Each row is a point on a tangle of strands that fork, close into loops and nearly touch. The rows are in no order.
In the rows, 100 means zero.
Two points are linked if the straight distance between their rows is under 159. Some points are linked to none.
J429: [ 79 136 162  99 114 121  86 117  68  57 131 117  85  92 126  63 118 146
  91 118 117 135  90  90 102  96 104 100 103  53  94 106 103  91  91 124
 129 124 110  59 123  74  99  78 107  95  51 115  92 108 103  82  60 106
 125 125  83  79 101  90  86 105  88  55  93  75]
J484: [132 122  84 127 109  81  70 128  89 118 111 128 105  80 106 134 109  59
 143  53 144 102  84 119  93 106  96 100  96 104  94 124  82  76 113  71
 104  60  49 138  97 104 122  68 141 113  82  89 115 107  99  90 121 117
  89  55  72 106 133 100  67 153  34 113 133 104]
J242: [144  60  93 122  74 119  96  74 132 102  44  91 103 100  72 109  88 115
  61 119 100  92 138 140  53 148 102  88 132 129 109  69  87 111  84  79
  93  65  98  74  61  82 138 115 125 155 125 112  91  76  92 109 148  65
  73  60 125 170 114 108  84  82 120 118  75 106]
J548: [115  94  60  99 102  74  92  69 105 155  49  69  98 100  80 126  87  82
  81  78  80  80 107 122 102 106  83 104  96 113 125  89  97 117  91  77
  85  85 116 134  47 110 117 144  92 113 165  92  98 100  84  93 144  83
  81  62 134 116 108 127 122  95 140 152  94 146]
J414: [141  61 120 126 103  97  99 114  93 112 104  97 119 122 106  85 116 105
  93 137  85 117 115  79 101 131 126  83 125 135 102  72 122  96  87  77
  98 110 117 101 111 113  98  94  94 113 106 121 101  90  98 130 103  47
  71 101 130 116 113  92  80  91  97  66 105  88]
J819: [111  65  85 117 129 104  98 105 107 103  99  78 124 112 101  62 113  98
  87 139  59 111 114  55  98 105 116  84 115 140  88  85 144  94 104 111
  83 119 139  99  95 137  77  97  87  89 108 117 100  87  88 140  85  64
  77 112 129  74 101  92  98  61 112  65  67  91]
J407: [107  90  74  84 122  85 118  79 112 120  94  75  98 109 126 104 100  82
  74 100  50  90 101 108 148  98 110  98  91  93  92 114  99  82 115  77
  92 128 120 128  73 119  74 146  61  72 176  80  90 140  90  78 131  89
  94  92 150  79  88 126 117  85 179 162 108 122]
J670: [ 85  88  83 115 112  86  77  70  79  90  74  62 112 101  79  79  76 105
 113 129  75  62 104  89  97  89  92  94  86  82 100  86 111 129  97 143
  77 105 129  96  96 135 134 126  91  92 127 120  84 127  95  92  79  75
 113 116 141 108 115 116 126  82 125 123  97  91]
J106: [122 117  42 111  91  50  68  83  63 143  54 105  94  92  82 159  62  72
 139  70 111  63  89 123  91  95  70 106  66 130 114  94  72 139 103 104
  79  51  75 140  86 133 136 109 110 114 129  98 110 101 107  83 129 102
  88  74 125 115 136 101 103 129  75 133 130  97]
J505: [ 92 115 107  85  95  73 123 144 118 107 138 142 106 109  92  99 104  82
 117  72 127 116  90  80 145  60  82  96 102  99  94  95 115 129 120  99
  98 106  73  86  95  87 101  73  95  79  31  75 129  76 106 117  78 132
  86 119  90  85  78  88 147  75  59  66 101 101]
J516: [ 50 111  32  47  67  62 101  90 134 158  91  93  80  89 104 178  82  67
 125  67 106  80  93 120 134  52  66 108  71  75 125 112  80 146  91  92
 101  88  81 137  76 105  91 127  83  86 123  81 103 132 123  90 101 128
 101  85  55  76  57 120 130 114  98 141 109 136]
J176: [143 120 106 148 125 121  91  76  66  88  83  91 101  87 112  71 119 115
  90  99  82 108 109 136  67 138 118 117  90  88  88  95  64  77  93  68
 115  96 114 117 114  93 110  96  94 141 148 116  80 115  91  58 156  69
 117  51 135 121 147  98  54 139 123 118 106  84]
J568: [120  65  90 135  78 151  78  57 116  67  42  80 114  76  98  73  81 153
  67 118 103  79 136 129  36 133 122  83 125 102 100  84  86  79  62 124
  98  71 126  81  84  82 125 103 118 143 109 132  72  84  72 104 131  62
 103  65 117 147 112 100  84  87 132 109  59  89]
J512: [ 69 139  62  78  92  66 103  89  89 107 125  97  92  90 120 103 106  69
 126 105  95  87  79 117 159  63  95 116  52  48 104 128  66 122 110  89
 112 100  87 119 117 121  87 101  69 100 121  81 102 157 125  58  99 115
 123  84  95  54  84 117  87 134 114 144 147 117]
J879: [ 87 129 101  90 106  80 114  90  86  99 132  96  88 100 114  88 113  97
 110 120  86  98  84 126 138  97 106 122  87  34 106 129  67  90 102  69
 124 125  83 106 124  99  84 104  70 104 131  89  91 145 119  44  97  97
 131  85 121  80 105 115  73 141 116 131 154  98]
J691: [ 72  95 128  84  96 108 115 131 108  74 117 112  96 109 102  61 104 117
  77 128 100 141 106  63 105  73 108  96 114  92  87  90 119 106 126 133
  91 133 121  42  80  82  78  99  80  91  50 108  99  74 100 139  68 111
 111 158 100  60  68 102 127  41 114  64  62  88]
J308: [ 90  80  86  56  90  85 119 104 138 150  78 116  83  99  67 183  70  57
 116  49 124  77 107 115  92  99  59 103 139 135 131  88 103 127  84  88
 111  96  57 103  71  83 102 109 133 104 106  69 104  70 107 124 101 143
  89  89  74 114  85  97 152  96  79 113  89 150]
J267: [107  76  89 117 139 100  82  90  82  76  92  51 120 110  97  45 121 100
  86 166  29 108 102  47  88  97 123  87 104 104  71  90 139  93 101 145
  67 112 153  85 123 154  89 107  71  76 111 127  91 109  99 129  70  71
  92 117 141  86 106  85  87  74 128  77  58  78]
J114: [125 135  90 148 126  90  77 101  54  70  99  95 104 119 107  67 115  62
 123  62  87  98  76  74  92  93  80  92  76 156  88 108  99 105 134  98
 101  80 116 147 144 164 119  70  87 104 123 113 107  97  88  96 140 101
  90 114  90 108 155  73  61 134  66  76 110 102]
J973: [ 70 119 170  80  98 126  97  93  80  45 121  89  83 101 124  72 107 169
  67 155 103 130  90  93 103 104 126 101 114  37 111 107  89  75  84 135
 118 138 121  48 112  65  91 108  87 105  74 119  69 116 117  67  51  86
 145 140 101  77  97  98  81  98 127  76  80  75]
J387: [167  32 136  92  78 119 140 144 147 120 143 115 124 108  96  84 117 117
  80 131 123 141 100  80  94 162 154  83 107 139 104  67 139  57  93  37
 119 108  93  82  91  50  72  98 120 126 101 121 117  51 121 124 139  52
  46  96 102 122  71  96  48  95  63  82 100 102]
J456: [131  90  62 116 125  84  96  62  91 108  71  63 103  96 110  83  96  87
  78 103  51  77 107 117 116 109 105 106  96  93  99  97  92  91 105  92
  83 101 127 121  62 122 108 144  74  97 171 102  93 129  77  73 141  73
  83  67 159 108 111 120 104  75 163 162  89 116]
J400: [104  87 101  73 110  94 143 132 137 135 138 110 116 111 108  79 120  72
  92  87  92 139  82  70 140 104 109  86  93 141  93  90 140  66 120  55
  96 132 105 106  75  97  62 102  77  93 101  78 127  63  97 126 126  92
  84 106 110  55  80 110 131  84 109  83  86 125]
J84: [111 126 101 117 135 118  92 100  86  93 116  96 108 103 133  51 122  77
  97  89  84 110  91  85 104 113  98 109  91 106  75 114 101  74 115  82
  96 117 126 118 106 126  71  86  77  99 124  97 100 112  80  93 136 100
 104 107 107  74 120 100  84 111 124 110 100 124]
J265: [ 60 178  89 110 112  82  79 105  80  75 125 109 107  75 119  63 117  62
 117  72 119 108  70  86 134  36  76 117  47  52  75 140  71 122 133 113
  98  87  84 116 119 124 101  84  82  86  65  78 112 124 103  76  94 168
 119 109  66  59  96  97  69 121  74 100 112  95]
J915: [138  76 143 115  88 121  86 134 102 111 107 142  95 104  74 147  87 111
 110  89 138 103 113 133  65 139 116  84 136 108 104  98  95  86  84  91
 115  60  60  83 106  43 140  60 178 121  68 111 100  97 117 104  94  87
  86  69  83 170 112  93  78 116  49 111 128  92]
J474: [113 138  50  98  95  51  73 118  94 122 123 118 111  72 126 144 102  50
 162  53 135  93  68 117 125  59  77  99  66  92  97 130  73  93 124  91
 101  55  27 138 107 116 112  57 107 104  77  77 126 129 111  73 113 141
  69  61  56  83 112  93  61 153  32 101 143  98]
J649: [ 73  86 104 106  92  92  86  97  92  86  84  79 106 116  78 101  81 111
 114 120  93  84 105  81 101  78  88  99 111  93  97  94 104 146 101 155
  78 118 101  81  92 118 132  96 107  95  81 103  92 114  97 122  47  89
 112 140 115 109  95 111 142  77 102  95  96  88]
J738: [ 80  99  93 117  98 129  92  42 100  68  61  87  88  87  88  84  77 146
  95 105 109  65 117 140  68 107 110 110  96  54  96 114  74  93  76 123
 106  97 117  91 100  91 123 113 114 125 132 112  76 134  98  65 101  70
 157  78 120 116 115 127  98 100 142 165 117  93]
J515: [112  97  94 108 106  44  86 120  70 125 119 104 112 142 103  90 105  78
 131 111  50  94  84  79 129  92  89  97  85 117 112  96 105 112 122  84
  85 106  94 121 140 142 102  90  72  97 111  94 114 116 109 108  93  77
  87 111 139 106 124  80 102 118  97  67 139  93]
J672: [109  92 140  97 115 153  98 110  88  66 140  98 113  89 152  64 131 155
  64 139 102 147 105  75  73 150 154  99 126  95 110  83 115  46  71 107
 141 119 143  70 140  81  47  83 102  96  80 153  82  90 108 107 103  70
  85 116  81  59  94  71  48 112 108  37  56  77]
J893: [ 70  85 160  73  86 151 115  75 108  46  97  92  84  97 118  80  97 169
  72 151 115 117 106 121  84 123 127 103 141  42 111 107  75  49  85 124
 127 135 122  63 111  53  91 112 100 116 107 120  60 115 108  50  61  75
 136 122 109  99  79 117  71  83 141 113 100  83]
J92: [106  73  64 103 136  67 115 114 119 126 102  72 117 118 102  73 113  70
  94 132  25 114 100  55 125  89  98  89  94 153  80  90 144  79 132  85
  64 120 133 109 101 150  71 121  59  62 128  85 111  84  79 144  86  76
  76  95 154  64 101  99 121  59 121  84  73 105]
J761: [ 81 129  57  94 122  77  80  96  96 138  60  73 103  82  76 126  82  65
 110  50 106  63  93  79 102  75  56 118  73 133  97  98 102 141 115 110
  73  81 126 146  70 140  99 118  90  73 119  73  95  93  78 100 108 138
  94 115  78  81  99 111 146  84 100 127  81 135]
J878: [156  82 151 124  95 120  91 139 100 104 126 125 109 102 101 111 114 116
 102 108 130 120 106 123  64 160 135  81 119 109  97  80 110  79  86  50
 115  75  84  92 112  55 119  72 157 127  83 122  97  82 104 100 119  73
  85  75  95 162 111  90  44 125  52  92 115  88]
J422: [162  76 144 110 104  74 112 149  95 126 165 111 105 131 103  79 144  82
 120 108  82 114  77  88 126 136 133  89  90 136 114  91 143  56 102  27
 110 111  66 118 145  90  95  87  88 112 106  97 137  77 107 111 139  71
  68  88 102 132 120  66  46 147  61  58 142  90]
J611: [124 118  64 127 107  54 101 120 103 113  93 108 110 111  99 128 115  41
 140  28 123  90  59  77 113  89  76 107  86 171 104  90 112 112 121  71
  92  73  89 161  90 147 108 103 101  71 100  59 127  66  81 109 130 120
  74  96  74  83 128  95  99 120  38  86  89 131]
J132: [ 60 104 105  93  87 185  82  45 122  54  69 113  80  75 123  56  86 166
  72 104 125  93 125 110  18 121 128 107 119  55  90 119  75  34  79 133
 116  98 128  87  89  46  58  95 145 120  95 125  74  87  66  93  86  86
 147  90  71 115  92 114  68  87 138 101  70  94]
J427: [136  91 134  91 108  73 129 150 113 118 180 125 116 120 105  71 145  76
 122  87  96 126  73  81 145 104 114  94  72 133 101  99 147  57 124  44
 103 117  53 112 135 102  86  71  79  92  84  82 150  67 101 113 131  78
  72  99  88 101 112  71  88 141  60  59 130 103]
J101: [ 99  79  94 128  99 152  72  86  83  54  70 101 115  88 104  81 103 145
  92 109 128  91 116  64  35 114 125  85 132 121  86  82 123 100  64 159
  96  80 126  79 105 114  89  81 140  87  61 138  85  82  82 149  79  72
  94 124  63 109 105  86  94  76  83  48  49  79]
J200: [ 60 103 101  72  94 146 111  80 118  90  68 103  80  84  75 107  71  89
  94  69 121  81 118  98  58  94  70 106 140 108  92 102 105 114 100 131
 103 109  92  74  60  87  91  99 135  97  86  88 101  82  81 117  81 143
 116 127  62 101  84 111 149  56 107 110  75 118]
J660: [138  90 120 139 126 129  95  74  66  70  79  84 109  79 121  68 123 152
  66 128  71 107 109 129  55 155 131 114 108  77  93  80  68  70  63  81
 124  88 130 109 122  83 107 100  74 138 150 135  62 121  95  53 136  58
 104  42 143 131 146  81  46 137 137  89  81  62]
J39: [ 47 106  86  62 108  88 137 126 128 127 117  94  90  97  97  91 100  79
  58 103  69 133  99  72 149  51  94  95  70 113  87 107 138 104 131  97
  83 133 125  92  61  91  61 136  53  53  81  59 107  74  94 132  79 144
 111 133 118  48  42 120 164  29 148 107  59 121]
J204: [ 80  57 114  85  68 103 105  76 119  83  76  81  94 119  53 133  50 109
 112 122  99  72 119 116  70  87  82  92 140  96 117  93  86 124  95 152
  84 107  84  57  94 110 159 108 132 110  99 114  92 112 120 124  52  86
 114 131 103 138  90 111 140  82 114 112 104  92]
J962: [131 105 156  96 119  93 119 160  98  92 165 136 116 110 107  68 141 106
 112 108 116 150  83  70 133  98 120  88 101 118  93  92 151  77 109  83
 122 114  84  88 133  95  79  56  99  97  46 102 141  75 108 122  94  83
  82 119  78  84 100  63  93  99  50  41 102  83]
J553: [ 91  92  83  54 101  72 144 104 124 130 132  91  96 113 132 113  96  78
  76 115  58 115  92 105 185  82 111 106  79  77 105 128 109  75 106  63
  96 138 102 112  86  93  62 146  48  63 141  74  98 122 110  90 100  99
 104 102 143  61  57 120 139  87 170 137 117 119]
J384: [ 67 137  84  83 112  63 119 124 120 121 131  95 109 110 120  73 115  47
 101  68  69 122  76  64 168  59  74 105  50 119  82 118 107 101 148  68
  71 100 116 122 115 135  66 106  39  63 100  57 123  87  99 112 107 132
 104 115 109  57  86  94 124 105 121  95  84 129]
J228: [ 71 103  71  82 120  66 120 129 115 132 117  76 110 111 102  88 102  65
  89  97  47 111  85  64 155  59  81  96  59 128  84  96 124 106 136  92
  67 108 122 115  92 132  75 122  50  44 106  61 115  88  93 117  83 115
  94 117 131  56  84 111 144  73 138 102  80 121]
J748: [ 52 128 130  98  74 124  92  84  97  57 101 109  81  91  85 102  75 134
 106 107 136  95 113 116  94  66  99  99  99  38 104 124  70 115  98 153
 114 118  84  40 107  75 128  97 124  98  62 102 100 118 117  83  40 124
 158 131  66  93  93 113 115 106  89 111 117  76]
J782: [111 136 100 148 127 110  62 101  44  66  92 100 110 107 102  71 105  91
 119  81 106  84  92  82  75 101  85  96  83 138  75 102 105 109 117 128
  95  82 129 127 130 153 124  64 109  90  95 117 104 109  82 111 107  96
 105 109  97 101 146  82  85 110  80  77  98  83]
J596: [121  98 135 126 123 148  92  87  73  74 117  85 118  90 134  68 134 146
  68 131  73 125 100 100  65 159 133  97 125  94 103  82  96  63  57  96
 130 109 140  92 139 101  85  96  84 114 128 148  67 102 102  81 118  58
 102  79 109 101 125  69  45 135 120  56  75  85]
J947: [105  57 144  83 104 146 127  70 107  57 102  81 109  93 135  70  98 163
  54 165  82 123 102 113  93 147 137 106 153  61 103 102  78  35  68 108
 114 132 133  70 109  64  72 117  78 115 134 128  51 115 104  55  95  70
 107 100 141  93  84 106  66  82 164 110  77  81]
J79: [102  84 109 139  90 139  65  45  95  57  41  88 101  76  96  80  65 164
  79 106 116  63 121 136  36 124 117  86  90  76  84  96  82  72  60 151
  96  66 128  87 112  80 146 103 117 142 116 130  71 110  86  85 107  65
 147  68 116 137 137  89 103 113 135 130  81  54]
J504: [ 85 140  72 117 105  42  86 118  72  91 109  92 119 124  97  96  94  76
 141  87  79 100  82  73 135  37  67 102  59 109  92 114  87 164 127 134
  75  85  83 125 139 151 121  70  84  70  65  76 117 115  98 105  75 139
  80 130 108  86 111  71 104 116  59  54 123  79]
J365: [139  43 130  74  74 115 134 142 156 110 127 127 110 115  84 101 103 101
  84 111 134 129 101  84  89 152 127  78 137 144 114  65 139  74 103  56
 120 113  80  89  76  45  80  94 133 125  88 109 119  52 108 127 122  73
  55 104  90 122  73 103  90  74  69  93  91 128]
J737: [116  95  69  81  95  81 113  74 133 168  46  77  83 100  86 168 100  84
  80  53 104  93 108 142 101 107  80 119 103 105 131  99  87 115  90  50
  90  80  89 126  45  83 106 144 103 122 162  83 101 100  95  93 145 108
  96  60 102 119  91 130 116 111 137 161  97 160]
J647: [ 44 108  87  33  95 104 142  89 147 138  88 100  58  83  78 158  85  60
  85  46 118 100 105 111 125  62  61 121 108 102 115 108 107 132 104  92
 112 125  86  99  69  74  74 121  91  95  79  75 111  82  99 117  81 177
 115 117  46  74  42 111 177  64 110 123  69 146]
J329: [164 115 108 146 104  62  78 114  42 115 120 112  86 133  99 106 121  68
 130  93  89  95  82 117  92 118 109  90  78 144 123 109 100  99 111  57
 105  72  67 140 152 123 134  78 101 132 112 115 122 100 104  89 131  92
  71  69 101 149 155  67  36 164  49  68 158  74]
J576: [122  67 121  89  93 166 112 105 126  66 118 108 116  83 142  66 112 152
  64 138 124 139 119  75  72 149 152  95 139  98 119  86 108  45  78  93
 130 118 140  66  97  61  46  96 119 117  84 156  77  62 108 107 113  66
  76 117  90  73  65  97  55  85 108  64  59 104]
J906: [ 64  88 112  39  95 122 140  81 139 114  77 101  74  91  57 156  72  56
  90  51 126  98 112 111  86  93  57 110 151 126 122  91 102 124  98 104
 127 122  71  77  67  79  90 112 127 101  95  82 113  70  92 130  90 168
  97 109  59  99  63 106 167  60  99 114  67 145]
J317: [ 73 137  80 116 124  99 111 124  93  94  84 119 104  87  76 100 111  68
 106  46 122  84  87  59 100  72  59 115  92 127  65  97 106 149 122 123
  78  88 106 109  76 117  83  86 104  53  50  50 109  67  74 114  94 175
  82 131  53  76  94  94 139  59  54  74  70 101]
J716: [127  67 104 109  89 113  91  93 123 122  67 109  94 107  67 133  84  94
  96  88 123  84 121 120  63 134  86  91 139 139 111  83 102 116  88  82
  99  78  95  94  67  95 127  99 139 130 112  98  97  85  97 118 118  90
  83  82 111 143 109 110 110  82  96 117  96 119]
J558: [103 100  84 124 112  40  89 121  75 112  96  93 109 148  86 107  99  94
 145 103  60  93  99  72 127  67  77  99  77 130 104  87 121 140 123 120
  65  97  91 134 134 152 118  76  94  79  86  93 117 108  99 124  55  84
  75 126 131 105 122  78 111  98  65  49 123  80]
J762: [165  61 146 140  85 118 103 122  90 101 124 104 112 112  99 103 122 129
  70 140 110 126 113 117  63 173 156  83 102 129 102  69 104  96  74  35
 117  72 103  94 113  61 110 101 120 136 107 124  91  81 108 104 134  50
  66  73 102 175 112  86  24 125  78  74 102  70]
J984: [ 43  97  82  37  95  92 136 108 150 141  95  84  72  94  82 144  85  71
  60  76  82 105 104  91 138  56  75  97  87 110 120 107 128 128 113  94
  93 137 114 105  65  90  72 145  69  71  90  68 104  77  97 125  73 156
 105 126  83  61  36 120 188  49 147 114  67 145]
J999: [ 83 100  45  67  80  67  94  82 132 176  73 101  79  91  97 178  85  75
 118  59 110  86  96 136 115  74  74 120  81  84 130 105  76 123  85  69
 101  72  81 133  70  90  97 130  97 113 141  92 107 127 121  95 124 114
 104  59  76  98  80 130 114 133 103 162 123 142]
J598: [118  49 127  72  81 131 122 108 150 107  95 117 102 111  78 112  82 100
  86  95 138 115 121 108  60 139  96  86 163 142 118  71 115  91  96  77
 115 101  90  79  70  74  98  98 143 135 101 108 105  70  97 123 109  94
  73 102  87 132  78 109 101  70  90 109  83 134]
J266: [ 86 137 111 122  95  90 107 131  73  71 114 133  99 106  89 112 115 109
 110  66 132 109  98  87 120  39  76 102 110  76  69 109  90 144 112 151
 105  97  72  65 106  82 126  75 118  64  12  79 124  86 101 117  57 157
  95 134  71  95  84  76 131  83  37  48 106  59]
J148: [148 118  79 143 111  91  76 118  81 113  89 131  97  93  89 160 100  69
 136  51 146  80  92 120  86 116  80 103 105 150  92 109  95 108  97  84
 103  53  57 134  87 112 139  75 147  99  87  83 108  78  99 105 129 111
  80  69  81 119 146  98  82 127  21 104 129 103]
J778: [139  77 123  86  75  85 103 142 118 142 125 141  97 110  76 141 100  71
 132  81 129  92 102 113 104 129 106  87 125 120 113  93 118  96  99  58
 108  78  42 105  83  59 116  83 146 110  69  84 118  78 110 109 112 100
  65  79  84 146 102  99 105 115  46 108 131 120]
J605: [ 53 135 122 104  85 114  93  77  77  57 111  92  81  97  85  91  91 133
 104 136 119  94  99 123 117  84 109 108  79  28 106 135  71 114  87 135
 117 119  94  70 120  92 119 100 104  97  85 102  87 144 124  59  46 109
 166 108  82  81  96 117  96 124  97 134 126  73]
J215: [ 92 119  46 104 101  61  75  94  79 143  59  86 104  96  82 136  74  70
 133  61 109  64  94 101 112  85  60 108  82 124 104 101  89 142 109 106
  77  76  95 141  86 138 124 103  98  88 118  86 105 103  98  93 117 112
  87 104 105  91 111 109 128 109  86 125 114 112]
J559: [143  47 115 117 110  54 108 120  91 137 112  94 117 152  98  86 126  94
 114 140  44 110 100  74 119 124 122  86 106 142 111  69 132  88 106  63
  90 116  95 113 146 124  90 109  75 104 112 105 113  86 110 136  86  47
  61 103 143 122 126  87  77  89  96  52 118  77]
J517: [131  47 115 103  66 163 109  99 144  72  94  99 115  82 117  83  99 157
  59 130 135 135 132 101  46 157 150  90 148 113 126  80  87  52  70  93
 119  91 132  56 100  55  77  95 136 144  97 156  76  61 108 108 116  63
  65  92 100 129  68  96  44  95 105  77  67  98]
J470: [ 78 133 130 101 107 146  82 105  91  63 113 133  95  80 127  59 113 132
  92  99 134 116 105  85  76 103 108 111 115  67  77 109  99  75 101 108
 119 118 118  77  94  69  70  73 126  94  51 118 100  90  82  98  85 115
 125 119  69  73  94 112  88  80 102  78  87  94]
J770: [ 51 109  76 101  76 132  90  22 119  66  43  76  75  81  59  90  51 121
 102  93 116  40 121 141  59  82  95 113  69  64  92 118  94 105  83 166
  87  89 104  93  88 113 122 137 127 115 130 103  89 121  93  88  96 106
 166  98  93 100 106 116 137  95 134 182 113  90]
J975: [116 112 128 103 110  92 131 157 103  81 144 149 108 111  97  69 137 107
 110  78 125 139  91  68 131  78 106  94 103 124  77  83 145 105 116 104
 112 104  92  80 106  99  87  60 105  82  28  89 140  57  93 141  81 112
  76 125  70  78  92  73 128  63  42  41  82  80]
J599: [ 54  99  63  64  71  43 113 126 123 133 108  98  99 117  83 130  78  81
 124 106  83  96 103  88 149  41  72 100  71  79 114  94  95 173 111 115
  81 123  78  97 100 112 108 121  77  67  74  60 105  94 122 119  56 124
 102 124 104  83  57 105 164  78  96  96 108 114]
J760: [ 68 138  44 104  82  50  81 115  74 107 102 100 110  96 106 130  81  76
 143  76 112  82  70  89 132  35  61 104  61  99  85 109  65 167 121 140
  80  70  69 127 116 136 124  70  92  68  70  65 117 114 112  90  87 152
  86 116  85  71  94  82 109 115  40  82 128  85]
J235: [ 92 107 107 118  86  85  69 100  67 106  88 118  97  95  87 147  63 111
 129 110 126  68 103 137  96  91  90  90  89  75 107 118  74 121  88 132
  99  72  66  92 120  99 150  71 138 114  90 110 102 137 120  85  80 105
 121  77 106 120 132  93  99 138  61 116 163  57]
J124: [122  67 128 115 115 117 121  58  92  61  90  73 110  95 126  74 105 146
  60 162  64 100 101 124  91 148 135 112 142  58 100  88  73  60  71  98
 106 119 130  87 106  86 101 126  65 114 159 125  61 134  99  33 110  67
 107  69 161 114 112 100  71 100 164 122  93  68]
J527: [ 66 117 111  80 100 163  95  77 106  67  95 106  84  82 126  54  96 132
  79 110 116 103 114  95  67 111 111 109 114  69  79 126  98  69 100 119
 101 122 126  87  70  72  58  95 112  99  83 107  85  95  71  94  91 113
 135 124  79  77  85 122  95  58 144 114  80 120]
J790: [ 55 106 107  76  74 171  97  45 130  66  58 113  68  76  79 108  62 112
 105  65 130  73 124 134  27  99  73 127 126  87  80 120  77  90  98 149
 110 101  76  56  82  79  94 102 160 100  87  96 107  87  77 115  72 140
 152 120  51 109  99 104 132  76 108 133  83 103]
J783: [117 108 143  93 122  83 115  96  69 105 125 107  96 113 119  88 119 104
  99 142  53  99  81 126 121 132 104 121 110  58 120 107  69  67  90  65
 123 126  82 111 145  90  95 104  56 108 147 108  83 146 125  42 111  86
 118  77 140 110 128  89  60 157 118 109 149  77]
J501: [ 71 124 127  96  75 125 102 104  88  62  98 126  81  97  76 133  80 120
 118  83 135  96 117 115  89  56  83 102 120  66  85 118  74 127 102 166
 109 106  65  35  96  66 141  78 146  84  33  98 109 104 114 106  47 141
 126 136  59 103  83  99 130  87  64  86 104  74]
J439: [ 57 119  63  48  86  73 137 108 116 128 135  94  90 100 132 119 102  72
  80 100  71 114  81 106 190  44 103 107  47  65 106 135 100 119 118  71
  99 120 107 118  94  92  62 150  34  60 112  66  99 115 120  93  92 124
 128 113 106  47  48 114 138  82 150 140 101 130]
J632: [ 87 134  47  90  79  50  77 110  86 124 108 125 109  77 112 156  78  71
 156  91 125  74  75 123 124  41  69  86  71  87  94 117  68 133 103 131
  93  73  36 119 113 109 132  65 108  81  72  78 116 134 117  88  91 134
  87  79  68  81 103  91  93 135  37  98 160  77]
J380: [ 75 104 110 113 113 131  75  83  76  48  94  68 109  88 104  42 119 138
  85 146  73  91 105  58  72  99 111  93  99  76  77 105 118  94  93 162
  82 114 154  70  98 121  82 100  84  81  82 122  86 116  88 115  72  89
 122 138 101  86 103  99  98  88 141  74  58  84]
J60: [107  79 129 111 109  80 117  68  70  77 103  79 104 108 104  93  97 127
  85 165  56  84  94 113 109 131 121 103 123  60 120  94  83  88  85  98
 106 125 109  86 121  99 114 132  61 105 147 118  70 152 116  47  91  57
 117  95 156 114 128 113  87 116 149 121 131  68]
J794: [ 86  71 103 106  74 169  71  60 111  48  53  96 105  78 115  72  82 170
  71 123 126  87 126  89  16 128 127  83 133  84 104  88  90  51  50 165
  94  76 135  69 102  82  91  97 136 120  84 156  67  86  83 122  89  67
 115  99  80 127 109  97  89  89 121  68  51  78]
J708: [114 102 108 150 124 126  67  96  48  55  98  89 122  97 112  72 123 128
 102 114  96  97 102  66  55 121 119  82 106 132  85  82 134 112  76 140
  99  85 148 109 140 150  99  70 112  96  88 134  91 106  91 133  89  67
  90 114  88 112 132  66  76 108  86  39  66  60]
J822: [ 78  99  65  97 125 104  77  78 100 117  64  56 100  85  75  80  87  80
  87  97  79  59 115  84  91  81  78  92  91 109  92  96 122 123 114 129
  64 105 139 124  62 137 107 118  92  73 124  84  89 105  74 106  97 106
  93 112 116  89  92 126 140  60 133 132  77 122]
J189: [ 48 128  39  49  72  65 118  96 134 147 112  91  78  83 119 158  98  61
 103  66 100  99  90 114 164  37  70 113  39  68 109 121  91 144  91  79
  95  98  99 138  85 100  72 130  50  72 102  73  97 122 119  90 103 144
 121 103  51  49  39 115 133  92 119 133  95 139]
J346: [ 97  74 104  50  74  80 115 120 145 157 107 130  89 104  80 147  88  69
 118  75 120 102 106 122 120 102  83 105 127  97 129 104 105 105 106  66
 107 107  59  99  75  67 107  96 121 113  91  82 114  97 117 109 103 111
  88  95  94 120  74 119 139 107  97 122 115 148]
J112: [174  98 128 136 106  70  93 129  59 121 135 104  93 129  96  90 134  77
 113 106  79 108  92 119  95 148 130 105  88 123 118  90 108  69 113  20
 104  86  68 126 134  95 117 105  84 133 129 108 115  90 111  88 153  88
  74  61 107 161 143  81  26 169  72  74 152  82]
J843: [ 56 165  83 104 109 100  85  87  76  76 111  93  90  83 109  63 104  78
 107  86 106  89  90  92 128  61  76 122  39  63  83 136  73 132 128 119
  93  99 107 113 107 123  89 100  73  82  96  75 100 129 101  77  92 150
 140 119  83  63  94 113  93 112 111 134 117 107]
J625: [161 112  96 144 111  87  92  97  80 113  89 105 103 105 100  97 122  86
 105  95  88 110 105 127  81 143 116 111  84 115  94  92  82  90 114  38
 103  83  91 117  94 100 118 108  86 146 139 110 101 103  92  77 162  74
  92  54 136 141 137 112  59 148 101 117 124 100]

A piece is two or more points that can be reached from each other along the links. Count, over all rows, the pieces, the separate loops (a circle has one, a figure eight two, a Y none), the forks (points with three links) and the tips (points with one).
pieces | 4
loops | 1
forks | 8
tips | 14

A fork is a point with three links, a tip a point with one. Leave the first point through the second and follow the links. Name the first fork or tip that comes.
J962 / J975 | J605
J501 / J266 | J112
J106 / J215 | J204
J794 / J132 | J124
J559 / J515 | J148
J204 / J649 | J106
J632 / J760 | J819

Name the points in between on the shortest way along the links from the first point to the second, in order.
J200 / J515 | J906 > J647 > J984 > J39 > J228 > J92 > J819 > J414 > J559
J422 / J132 | J112 > J625 > J176 > J660 > J124 > J947 > J893 > J973 > J429 > J470 > J527
J148 / J559 | J484 > J474 > J632 > J760 > J504 > J558 > J515
J748 / J422 | J501 > J266 > J505 > J975 > J962 > J427
J517 / J265 | J576 > J672 > J596 > J660 > J124 > J60 > J783 > J879 > J512 > J843
